Each scene shows the same named points in several views. A view is turned or mirrored, and shifted as a whole, has a little noise and may leave points out.
In the rows, 128 means zero.

Scene 1
View 1
j_997: [197 134  75 114 164 149  67 175 153 109 135 154 193 161  96 119 166 152
 117 122 134 178 114 158 177 170  98 100 170  78 136]
j_880: [142 148 154 154 120 120 133 192 208  98 135 182 119 162  91 116 111 111
 141 154 150 181 143 119 114 146 100 179 151 177  93]
j_616: [129 124 110 137 140 119 138 167 174 116 128 155 100 148  79 117 115 154
 137 139 157 180 128 110 119 113 103 159 147 171  95]
j_100: [174 183 172 172  99 110 112 231 219  95 145 194 148 175  93 117 124  97
 140 162 139 188 154 121 114 179  91 179 150 163  89]
j_460: [177 154 131 144 134 133  96 195 192  99 139 179 164 169  99 119 139 116
 130 144 138 180 135 142 143 171  97 147 161 129 113]
j_655: [163 150 108 148 125 113 116 197 170 118 134 158 129 154  74 114 132 155
 135 139 154 187 132 105 122 139  95 147 148 150  91]
j_707: [178 167 115 160 114 105 110 216 176 117 141 165 138 158  73 115 135 153
 137 141 152 191 138 101 118 153  90 147 146 148  86]
j_576: [130 123 131 131 148 139 125 163 191  99 127 171 122 158  97 122 118 120
 133 144 148 173 130 139 133 135 105 162 159 159 110]
j_135: [189 172 110 158 116 107 102 223 173 118 140 162 151 161  73 115 144 153
 135 142 147 191 136 102 124 158  90 139 147 136  90]
j_942: [164 163 152 158 117 121 112 209 205  98 141 184 146 170  95 118 127 113
 135 153 143 183 146 126 124 165  95 167 153 154  98]
j_415: [159 145 118 144 133 120 116 190 180 111 136 165 135 159  82 115 131 142
 135 140 147 181 133 118 127 143  96 150 150 148  98]
j_596: [153 113  86 115 166 145 102 154 159 109 128 154 146 152  92 118 141 153
 126 127 147 174 115 143 158 135 105 122 162 122 123]
j_434: [107  95  92 118 164 137 147 135 162 117 118 148  88 140  83 118 116 160
 135 130 160 171 116 122 133  95 114 153 154 170 104]
j_202: [134 111 100 123 156 138 125 151 171 111 123 155 119 149  89 121 126 148
 130 132 151 172 120 135 140 123 108 146 156 150 111]
j_954: [120 133 131 150 126 112 151 180 187 112 125 165  83 148  75 114 107 142
 145 146 162 180 136 100 105 110 102 178 143 196  83]
j_520: [133 152 159 162 111 108 146 201 209 103 133 182  99 159  84 117 105 118
 147 158 155 183 150 102  99 135  97 191 145 195  80]
j_586: [184 171 157 152 121 130  92 211 210  90 141 189 173 177 103 119 137  97
 132 151 136 183 145 144 139 189  93 155 162 130 110]
j_319: [169 149 140 138 136 138  99 191 200  94 139 182 162 171 104 121 135 108
 131 146 137 179 135 147 146 174  98 151 163 130 116]
j_109: [133 129 108 141 138 120 136 175 170 118 125 156 103 147  74 115 122 155
 137 140 158 181 131 107 120 116 102 156 149 169  92]
j_731: [183 182 134 171 101  96 112 233 187 114 144 172 142 165  73 114 134 143
 139 151 152 194 146  93 113 162  87 155 142 153  81]
j_658: [ 55  52 127  94 192 170 163  80 193  92 107 166  70 143 113 126  90 113
 132 138 153 153 115 169 143  82 131 177 166 190 130]
j_875: [103  82  77 108 176 143 142 117 154 117 115 140  88 137  85 119 120 165
 131 124 162 165 109 132 143  89 115 141 155 162 114]
View 2
j_202: [143 100 125 131 134 130 152 152  73 137 156 104 134 161 133 157 156 103
 132 112 165  99 109 103 128 106 148 104 150 106 169]
j_880: [143 105  76 119 133 159 169 135  71 158 164  99 183 109 148 157 163 108
 141 116 182 112 154 125 101 135 140 120 190 135 154]
j_520: [138 111  67 139 129 167 176 139  79 161 163 106 196  96 157 174 163 117
 137 120 171 123 152 134 115 143 139 115 205 139 150]
j_596: [154 101 132 107 146 114 144 151  70 134 141  96 113 178 121 132 142  88
 130 108 162  87 111  82 117 109 152 113 125 107 180]
j_135: [177 130  72 108 166 133 165 143  80 167 121  89 153 127 125 128 115  91
 121 125 146 116 145  89 101 167 134 133 156 140 180]
j_415: [159 112  91 116 148 136 161 143  76 152 142  97 153 133 134 144 140  98
 129 119 161 108 135 100 111 137 140 119 160 127 172]
j_731: [171 129  55 114 163 147 175 140  82 173 130  89 174 103 137 135 123  97
 123 126 150 125 157 103  96 175 131 137 176 152 173]
j_658: [ 94  58 173 154  86 149 144 154  65 105 206 125 141 181 152 201 217 120
 156  95 200  82  90 136 153  40 165  72 169  76 144]
j_586: [161 116  59  67 156 135 165 122  65 164 142  76 170 118 133 109 142  81
 144 113 196  94 183  96  58 148 138 147 166 147 167]
j_954: [136 108  94 161 128 163 169 149  85 150 161 117 176 116 155 188 160 122
 128 121 154 129 121 131 140 132 139 102 193 126 156]
j_576: [138  96 107 116 128 142 156 142  68 142 165 100 156 143 142 153 167 104
 140 110 181  96 135 114 114 110 149 112 166 117 158]
j_655: [167 122  81 121 158 139 165 147  80 162 131  97 152 126 131 141 126  97
 123 123 146 119 135  96 112 154 136 125 161 135 175]
j_997: [175 110 120  67 170  93 138 146  65 141 121  74  93 192 101  92 122  67
 128 108 168  71 127  55  85 121 149 134 100 115 196]
j_875: [133  90 160 164 124 135 146 166  77 120 159 119 117 182 132 182 163 115
 124 111 146 104  74 106 163  87 156  84 143  89 168]
j_434: [134  94 142 161 125 141 151 161  82 130 159 120 132 165 137 185 162 118
 127 114 151 108  87 112 158  99 154  88 160  99 164]
j_319: [154 105  85  77 145 131 157 131  63 152 151  85 155 139 130 118 153  85
 144 109 194  88 159  98  75 126 144 132 156 131 167]
j_100: [155 120  42  90 146 157 177 125  70 172 151  84 196  90 149 131 149  96
 144 119 191 111 185 119  69 160 132 141 194 156 158]
j_109: [149 109 106 149 139 146 161 155  82 146 149 109 152 135 139 168 145 111
 123 120 148 119 112 110 139 132 143 106 167 120 166]
j_707: [165 124  69 117 156 143 167 143  78 164 135  93 164 116 136 141 130  97
 125 123 154 120 148 101 103 158 135 130 170 143 172]
j_616: [144 106 111 150 135 146 164 152  82 143 152 111 151 138 140 172 151 112
 126 119 151 118 111 114 139 125 146 103 168 116 166]
j_942: [151 113  66  96 143 144 168 130  69 163 151  88 174 114 142 134 151  95
 141 115 183 106 165 110  82 145 138 132 178 142 163]
j_460: [158 109  84  82 153 128 159 135  64 153 144  84 150 138 127 118 144  83
 140 111 185  91 156  91  78 134 144 132 151 133 173]
View 3
j_100: [111 122 170 101 114 118 152 117 125 127 150 104  98 139  74 131 130 155
 114 159 115 186 101 130 125 208 123 199 129 100 174]
j_875: [132 121 115 106 127 144 115  43  87 159  77  98 164 185 129  97 107 116
 164 152 120  60 109 126  52 155 105  41 118 130 156]
j_954: [111 123 115 128  92 129 140  81 103 147  99 127 145 156  80 104  92 165
 128 148 129 148 118 137  84 168 108  94 131 112 167]
j_202: [128 123 137  98 133 139 126  65  98 148 104  92 142 175 121 110 125 116
 153 156 115  89 102 125  73 173 112  93 119 122 160]
j_520: [108 121 130 121  92 123 145 103 116 137 115 124 124 147  67 116  96 173
 120 143 125 173 117 139 101 186 115 134 131 102 172]
j_576: [128 116 136  94 131 132 129  86 110 139 109  93 126 171 100 121 117 132
 147 143 112 106 108 132  90 190 116 120 124 112 165]
j_434: [123 123 120 115 114 141 127  56  90 154  87 108 158 174 113  99 106 129
 148 156 125  94 111 127  63 156 108  62 122 125 159]
j_707: [111 135 173 111 106 129 148  79 109 145 141 107 130 139 108 115 139 139
 116 181 126 163  91 119 101 173 117 154 124 118 165]
j_586: [119 121 182  77 143 125 141 107 124 124 155  79  93 153  99 138 153 122
 130 165 104 145  93 125 116 211 126 203 122 107 169]
j_655: [114 135 164 113 109 131 143  67 102 148 131 103 141 147 116 111 138 130
 124 182 127 144  91 117  88 165 112 130 119 123 161]
j_616: [117 126 133 116 106 135 135  66  97 152 103 113 149 162 105 108 114 140
 137 160 126 121 107 128  77 164 108  91 124 119 161]
j_658: [144  93  66  90 150 134 102  82 102 140  44  93 136 211  88 109  71 130
 191  94 100  29 141 153  58 193 103  34 125 107 166]
j_997: [138 131 206  62 171 147 129  49  98 146 151  50 129 170 172 127 192  65
 152 200 106  75  63  98  85 180 123 157 106 137 155]
j_731: [105 136 181 117  98 126 155  86 111 143 152 108 127 132 102 119 143 147
 106 187 128 187  87 117 108 175 118 172 124 116 167]
j_596: [135 124 163  84 148 142 125  55  95 150 119  72 140 178 143 115 151  95
 155 173 111  75  84 115  73 172 116 110 112 130 156]
j_415: [117 132 170 101 119 133 140  70 104 147 134  93 131 153 118 117 144 123
 129 180 121 134  89 116  94 171 116 142 119 122 161]
j_942: [116 122 163  95 120 126 144 103 120 133 140  98 108 148  90 126 135 140
 127 159 117 156 101 126 111 198 121 174 124 108 171]
j_460: [124 122 178  82 141 129 137  88 116 136 145  79 109 160 114 131 156 114
 135 169 110 127  91 120 104 197 122 175 119 117 167]
View 4
j_586: [167  99 121 126  79  78 140  72 138 132 118 126  83 145  95 176 112 107
 146 131 146 118  45 166 197  80 155 145 151 125 136]
j_880: [174 102 105 115 125  93 118 109 140 164 113 111  82 137  76 140 129 104
 153 149  96 118  84 175 174 108 137 121 141 119 135]
j_596: [163 101 123 127 104  83 156 109  70 137  96 152 120 120 118 117 115 132
 120  83 143 106 119 127 164  75 149 120  83 144 130]
j_460: [167 100 123 124  89  81 143  82 114 133 114 132  94 137 104 155 112 114
 138 117 144 117  69 156 186  79 153 136 131 130 132]
j_875: [167 102 103 125 149  88 142 157  62 171  84 141 120 112 102  76 132 130
 122  92  98  96 167 128 134  96 124  90  57 140 133]
j_135: [167 110 131  93  99 106 130  73 103 135 128 120  97 122 108 125 127 133
 133 111 112 154  77 162 195  95 187 139 141 133 111]
j_658: [170  92  74 158 163  60 141 193  97 192  57 145 107 134  70 106 131  97
 141 124 105  43 171 130 109  92  61  66  49 128 169]
j_100: [170 102 116 110 100  93 120  77 159 147 129 103  72 146  77 172 125 102
 157 158 111 134  43 190 196 102 157 141 173 111 130]
j_319: [166 100 116 129  89  78 144  87 122 137 110 132  92 141  99 161 112 112
 139 119 145 108  68 157 183  78 144 135 129 127 137]
j_616: [170 107 107 108 142 101 125 132  97 167 104 122 103 119  89  97 136 124
 136 120  87 123 126 153 157 108 143 109 105 130 125]
j_731: [169 110 129  93 101 111 120  70 119 139 135 112  90 125  99 133 127 127
 140 125 102 163  67 176 199 100 187 146 156 129 109]
j_707: [171 109 123  97 109 106 123  87 116 146 126 114  91 125  97 125 127 125
 140 126 100 147  79 171 189 103 174 134 143 127 115]
j_954: [175 106  99 103 151 105 110 136 118 179 106 106  90 123  72 101 143 117
 148 144  66 127 120 172 158 122 138 105 122 123 127]
j_109: [171 106 110 106 136 101 125 125  96 161 108 121 102 118  91  99 135 125
 137 119  86 128 122 157 162 108 147 111 106 132 122]
j_520: [175 105  99 106 139 102 108 120 146 172 117 101  76 133  65 128 141 105
 158 160  73 129  89 186 172 120 138 118 148 115 129]
j_997: [159 102 140 130  66  76 175  71  61 108 106 163 124 124 141 138 101 139
 111  61 184 113  88 121 185  53 174 139  90 150 125]
j_415: [168 104 118 110 114  96 133 100 104 149 115 125  96 126  96 124 125 125
 135 115 111 127  95 156 178  94 160 128 122 130 123]
j_576: [170 101 105 129 124  83 135 121 111 160  98 129  95 133  88 134 125 111
 140 125 115 100 107 154 159  94 126 112 109 127 143]
View 5
j_576: [134 159 126  97 157 144 124 128  95 127 121 106 154 133 168 129 123 145
 116 125 129 121  90 174 140 128 125 141 164 148 134]
j_954: [132 175 108  87 167 123 133 113 124  86 116 115 133 173 163 110 123 126
 152 108 133 133  73 159 148 127 127 130 188 183 126]
j_100: [114 139 143  83 128 138 152 177 120 139 149 116 118 161 150 112 113 114
  73 151 169 132  76 191 158 147 134  69 168 193 174]
j_880: [130 156 122  88 151 136 141 140 118 124 128 116 132 158 164 122 122 126
 109 131 146 131  80 177 146 139 132 103 173 178 148]
j_319: [118 144 145  98 135 148 132 165  77 152 144 103 148 119 158 123 114 141
  73 142 145 115  94 189 155 127 126 122 154 145 166]
j_997: [103 147 161 118 133 139 114 180  14 148 155  82 174  63 129  97  94 157
  68 121 128  93 106 182 186  87 100 186 138  92 165]
j_658: [168 186  90 102 201 162  96  50 105 122  74 109 187 127 217 175 149 185
 160 109  89 119 105 161  84 137 124 190 158 123  87]
j_616: [126 167 119  97 161 124 125 125  97  96 122 105 145 145 157 106 115 136
 138 110 130 123  80 162 157 117 122 146 179 161 134]
j_434: [137 185 105 104 180 129 110  93  87  89 104 101 166 134 168 113 120 157
 166  95 109 118  88 150 146 110 117 186 176 138 108]
j_135: [101 153 145  97 131 116 141 180  75 107 156  97 131 134 124  77  96 119
 101 119 151 117  75 172 195 108 117 126 177 162 167]
j_596: [119 163 135 112 154 134 112 137  47 123 131  91 170  94 148 110 108 158
 112 108 119 103  97 168 163 101 109 185 156 112 141]
j_586: [113 133 152  95 122 149 144 184  84 160 153 109 136 125 148 122 112 131
  55 152 159 118  91 196 158 134 127  99 153 154 177]
j_415: [117 157 132  96 145 129 130 152  82 114 138 101 143 134 145 100 109 134
 110 115 138 118  83 173 170 116 121 135 173 156 150]
j_731: [102 149 140  88 130 119 149 179  97 109 154 102 117 155 128  80 102 110
  99 127 161 126  70 175 189 120 124  98 181 186 169]
j_655: [111 165 133  96 146 118 133 155  85  99 140  99 139 139 137  88 103 126
 121 111 140 119  79 165 179 109 119 140 176 159 151]
j_109: [123 172 117  96 163 120 128 125  95  90 124 104 145 147 152  97 115 134
 145 103 129 123  81 159 163 113 119 151 180 161 132]
j_202: [132 169 123 103 164 136 115 121  76 111 120  97 161 121 161 117 116 153
 129 107 117 113  92 165 152 112 116 169 165 134 128]
j_707: [108 152 137  92 137 119 141 166  92 108 146 104 129 147 135  88 103 119
 106 120 151 124  74 173 181 117 122 117 178 173 162]
j_942: [114 145 139  90 135 139 143 165 103 136 142 109 131 147 152 114 116 126
  84 139 155 125  83 184 159 134 130 100 167 173 163]

In a view up to two points have been moved. Name them for each view, in the order of its rows, or write none.
view 1 | j_707
view 2 | j_586, j_655
view 3 | j_434, j_415
view 4 | j_731
view 5 | j_616

Scene 2
View 1
j_659: [107  73 132 134 123 133 147 145 159  82 131 163 135 103 138 134 139 106
 133 124 111 128 119  96 142 104 155  81 129 147  96]
j_925: [130 100 133 145 121 148 159 131 130  80 117 138 103 119 141 176 154 136
 120 107 114 110 102 124  99 150 126 102 154 157 127]
j_642: [157 146 163 177 113 145 171 175 165 129 156 113 140 135 117 207 161 129
 116 161  92 166 161 134 109 104 169 167  79 155  71]
j_914: [104  61 117 143 131 138 138 133 158  99 122 136 132 104 149 151 149 118
 123 124 109 123 135 122 121 107 143  89 145 140 119]
j_277: [152 134 156 186 118 146 166 172 174 147 153  97 146 136 125 215 167 131
 111 167  89 168 179 151 102  97 167 171  80 151  80]
j_271: [159 148 154 160 111 161 177 139 115  83 122 125  86 141 128 213 168 152
 112 107 111 113  99 138  76 173 120 137 140 168 122]
j_88: [163 162 165 157 102 157 184 148 115  75 130 139  91 142 121 207 161 145
 117 110 111 122  92 122  89 171 127 141 125 173 103]
j_757: [112  69 123 147 129 141 145 132 152  98 122 135 126 110 147 158 151 123
 123 121 112 122 127 123 113 116 140  91 144 145 118]
j_894: [125  84 115 150 130 160 147 104 113  86  99 115  82 123 158 192 169 157
 112  88 121  85  95 152  64 170  99  94 184 153 167]
j_637: [112  75 124 138 126 140 146 132 145  81 120 148 119 108 145 149 146 119
 125 113 112 115 114 111 120 125 135  83 149 146 121]
j_438: [121  99 133 119 112 149 160 117 104  30 103 182  80 111 141 148 144 129
 131  76 129  83  49  92 115 179 108  64 175 168 131]
j_818: [154 153 170 140  96 148 185 158 122  49 137 177 104 129 111 168 145 122
 132 109 115 127  77  89 128 156 140 117 116 176  80]
j_301: [115  85 134 141 121 135 151 148 158  88 133 155 135 107 138 148 145 109
 131 129 108 131 127 105 135 104 153  95 125 150  97]
View 2
j_894: [167 126 119 103 134 172  69 172 118 127 152 194 186 162  95 101 122 187
  97 163 166 166 144  99 106  84 169 157  80 106  78]
j_637: [134  91 101 123 115 148  75 175  87 151 164 154 135 120 136  86 144 135
 125 151 141 148 137 120 118 100 151 132 107  88  92]
j_757: [145  92  95 129 122 151  77 167  92 151 153 159 135 112 140  84 144 138
 112 157 141 150 128 121 113  93 147 112 119  81 105]
j_301: [129  80  89 138 114 133  79 171  80 159 156 137 111 103 154  78 153 120
 133 154 124 143 124 121 114 102 139 107 127  86 101]
j_277: [163  89  85 176 154 106  94 146 104 145  93 134 108  78 157  76 164 141
  90 190  99 157  67 103  57  98 100  21 183  97 130]
j_818: [122  82 101 134 126  69  73 188  92 132 150 100 112 142 110  92 151 131
 166 171  88 157 118  84  86 116 122 137 109 139  41]
j_914: [141  90  94 132 114 159  78 166  86 156 157 162 130 106 151  82 144 135
 110 153 146 146 130 127 118  94 149 109 122  74 112]
j_88: [154 104 112 135 153  83  73 176 114 115 122 125 142 155  95  97 143 165
 136 185  97 172 104  68  63 107 123 121 113 147  48]
j_925: [150 102 106 122 129 134  70 173 102 135 148 153 148 141 110  91 139 155
 122 164 133 159 129  98  99  98 145 134 102 110  77]
j_642: [160  89  90 178 160  82  89 154 106 137  89 117 107  91 142  82 164 143
 103 195  84 162  62  90  45 102  93  29 178 117 108]
j_271: [162 116 113 129 153 101  74 173 119 117 122 146 158 156  88 100 138 178
 116 186 115 172 105  73  65  99 130 120 110 139  58]
j_438: [122  96 112  97 108 128  61 194  90 134 187 142 150 167  97 101 133 147
 161 147 136 154 162  99 125 106 163 200  61 121  37]
j_659: [122  74  90 134 106 138  79 176  72 164 168 134 108 100 155  77 153 115
 136 147 132 139 131 130 126 105 141 118 119  81  99]
View 3
j_925: [119 141 113 185 122 130 116 136  93 124 125 106 154 113 120 143  70 160
 101 148 101  91 121 175 105 112  61 145 103 124 136]
j_914: [133 160 121 191 120 152 105 142  71 160 127 113 161 121 127 156 122 130
  70 132 107  75 119 165 101 100  64 159 139 135 119]
j_301: [149 167 138 169 119 144 105 126  98 153 123 110 165 120 151 140 152 127
  85 138 109  91 122 132 126 108  66 150 139 130 137]
j_277: [125 186 150 192 181 136  90 120 100 186 167  77 177 153 211 109 146 181
  56 121 135 112 132 126 115 139   1 168 148  52 128]
j_271: [102 133 115 189 146 113 118 126 115 109 136  87 152 119 144 122  39 202
 117 158 107 113 122 169 108 132  35 141  76  84 149]
j_818: [139 144 142 145 118 112 114 112 143  95 115  98 162 101 153 120 106 163
 137 166 103 123 122 127 147 124  69 125  89 116 167]
j_438: [134 123 104 164  79 131 127 135 104  89  92 125 143  85  82 162  68 132
 133 169  83  83 112 177 119  93 104 127  86 176 149]
j_637: [134 149 117 182 112 144 111 139  84 140 119 116 156 113 119 154 105 133
  89 143 104  79 119 167 108 100  73 149 124 142 128]
j_894: [ 97 126  84 213 118 138 126 156  66 121 126 108 142 112  84 161  17 170
  96 152  97  72 113 220  74 104  64 154  88 131 122]
j_88: [110 138 126 172 141 108 116 118 133 100 130  85 156 111 153 113  55 200
 126 159 106 123 122 151 123 135  40 138  76  86 160]
j_642: [127 178 153 180 174 124  95 112 116 164 158  76 173 144 209 104 136 185
  76 130 129 124 133 123 126 142   7 159 134  53 140]
j_757: [131 156 118 191 123 148 108 140  77 153 130 110 161 120 128 150 110 136
  77 136 110  77 121 167 101 106  59 158 131 131 120]
j_659: [150 162 133 170 110 150 105 132  90 150 117 116 164 113 137 154 148 116
  84 138 106  81 120 142 121  98  78 146 141 148 130]
View 4
j_642: [124 109 197 152 178  98 110 188 120 174 124 131 160 157  68 123 121  82
 161 149  98  99 161 203 119  95 172 101 124 162 142]
j_914: [208  79 134 167 113 106  99 128  93 140 135 106 111 111 104  99 119 118
 125 163  83 106 175 186 105  87 131 132 123 150 121]
j_301: [203 117 147 154 123 105 109 130  92 139 145  97 116 103 107  90 125  93
 127 153  66  98 186 190 118  83 134 131 126 159 113]
j_637: [209  94 123 154 105 107  96 119  94 137 134 107  93  93 114  93 127 112
 116 159  75 112 172 180 104  96 124 144 113 159 109]
j_659: [226 121 135 154 111 107 110 113  84 129 156  86 106  89 116  81 125  94
 113 152  55  96 194 185 121  76 123 137 130 154 101]
j_277: [142  90 205 169 176  98 114 187 113 172 125 122 174 169  63 127 106  98
 167 157  99  92 169 208 120  84 173  91 136 148 148]
j_271: [122  79 130 134 131 103  70 155 127 173 100 157  88 114 100 117 147 109
 127 154 121 138 126 179  85 140 142 151  77 188 124]
j_818: [134 159 144 106 139 102  91 144 119 157 126 127  90  85 113  91 160  58
 113 135  80 118 160 180 114 125 140 153  87 201 100]
j_757: [207  79 131 165 111 107  99 124  93 143 133 107 107 106 106  97 120 119
 125 164  83 109 173 184 106  91 127 135 121 151 118]
j_894: [194  28  81 165  80 109  64 109 102 152 104 141  61  94 119 104 135 155
 111 172 118 147 134 166  69 126 112 166  88 161 121]
j_88: [110 110 141 120 142 101  76 157 129 175 103 155  91 110 101 112 156  90
 123 149 111 134 134 178  94 140 146 151  78 196 118]
j_438: [189 114  78 120  80 109  74  95 101 135 122 124  40  51 142  77 161 101
  85 150  81 136 155 163  92 127 103 184  76 195  87]
View 5
j_818: [140 126 140 146  78 103 116  87 138 158 172 157 132 157 150 169 110 137
 186  60 103 117 108  72 111 137  96 196 175 162 119]
j_271: [108 117 156 151  84  80  98 100 139 183 118 146 149 124 138 171 122 133
 155 147 107 113 110  91  70 134  96 173 154 182 138]
j_914: [106 162 131 159  96 114 128 157 132  71 140 131 143 120 108 118 112 120
 160  97 103 156 148 104 109 137 124 149  97 184 127]
j_642: [126 150 144 130 101 117 133 138 144 171 198 123 120 126 177 202 113 109
 201 144  80 154 113 116  71 159 100 212  45 168 132]
j_637: [111 149 135 159  91 107 123 138 130  81 136 138 145 130 106 118 110 129
 160  83 107 145 143  95 114 132 124 150 132 178 123]
j_925: [107 132 140 159  86  94 111 123 133 119 122 144 150 123 115 132 118 134
 152 110 110 127 130  91  96 134 114 153 148 185 132]
j_301: [123 158 130 152  93 121 135 146 133  83 168 133 133 136 125 136 105 123
 178  73  99 153 139  99 120 142 118 167 104 172 121]
j_659: [124 161 125 153  93 123 135 147 132  67 165 135 134 140 117 124 109 124
 179  57 100 157 143  93 128 140 121 163 113 171 118]
j_88: [121 116 156 147  79  85 102  89 138 192 139 153 142 135 150 181 117 136
 168 124 105 111 104  88  77 140  90 187 159 175 134]
j_894: [ 82 124 149 170  84  72  94 126 130 110  65 141 169 102  83 111 122 136
 118 146 125 120 139  96  80 122 119 119 166 201 142]
j_757: [107 152 135 158  94 108 124 150 131  87 135 131 142 121 111 126 111 122
 161 102 102 150 146 103 105 137 123 151 107 183 129]
j_438: [117 123 138 167  73  87 103  93 128 101 105 161 160 146  95 106 114 150
 143  53 126 110 132  66 126 117 114 143 228 179 123]
View 6
j_438: [114 156 102 133 111 112  28 110 162 114 161 160 149  68  74 147 153 149
  73 106 121  58 162 164  92 112 141 118 158 127  94]
j_914: [170 107 170 143 152  96  89 114 135 118 104 125 137  89 107 136 159 172
 112 118 141  79 115  83 115 103 117 132 115 138 122]
j_271: [129 120 164 174 142 147  78 120 180 144 137 139 140 102 113 192 161 116
  84 108 108  51 132 159 156 151 186 131 105  73 138]
j_637: [154 120 149 142 140 103  73 116 143 123 118 134 142  87 101 143 158 164
 102 117 140  72 130 105 110 106 122 125 126 135 115]
j_277: [199  87 236 175 177 145 142 142 144 180  62  97 147 131 156 193 168 128
 125 114 158  67  88  90 164 131 145 118  51 105 167]
j_894: [126 104 137 163 143  96  62  90 174  77 166 148 114  78  86 142 160 167
  89 114  80  69 134 120 139 133 172 169 147  88 116]
j_818: [137 156 147 146 121 155  62 142 159 182 116 139 169 100 111 193 158 109
  84 100 159  47 148 173 108 122 143  84 107 124 124]
j_925: [140 121 151 155 142 118  71 115 162 126 134 137 138  90 104 160 160 146
  93 111 120  64 134 127 127 126 150 132 123 109 123]
j_659: [169 127 159 132 139 107  80 128 127 138  95 126 152  93 107 144 156 165
 110 116 162  73 125  98  96  93 102 109 114 157 116]
j_88: [129 134 163 169 134 157  76 130 179 163 133 140 150 106 116 200 163 104
  82 103 124  46 137 170 146 147 179 116 101  81 137]
j_301: [170 122 170 141 144 113  87 128 132 144  95 122 150  98 113 151 159 157
 111 114 159  71 122 102 106 100 109 110 105 146 125]

In a view up to two points have been moved. Name them for each view, in the order of its rows, or write none.
view 1 | j_277, j_894
view 2 | j_642
view 3 | j_301, j_438
view 4 | j_914, j_659
view 5 | none
view 6 | none
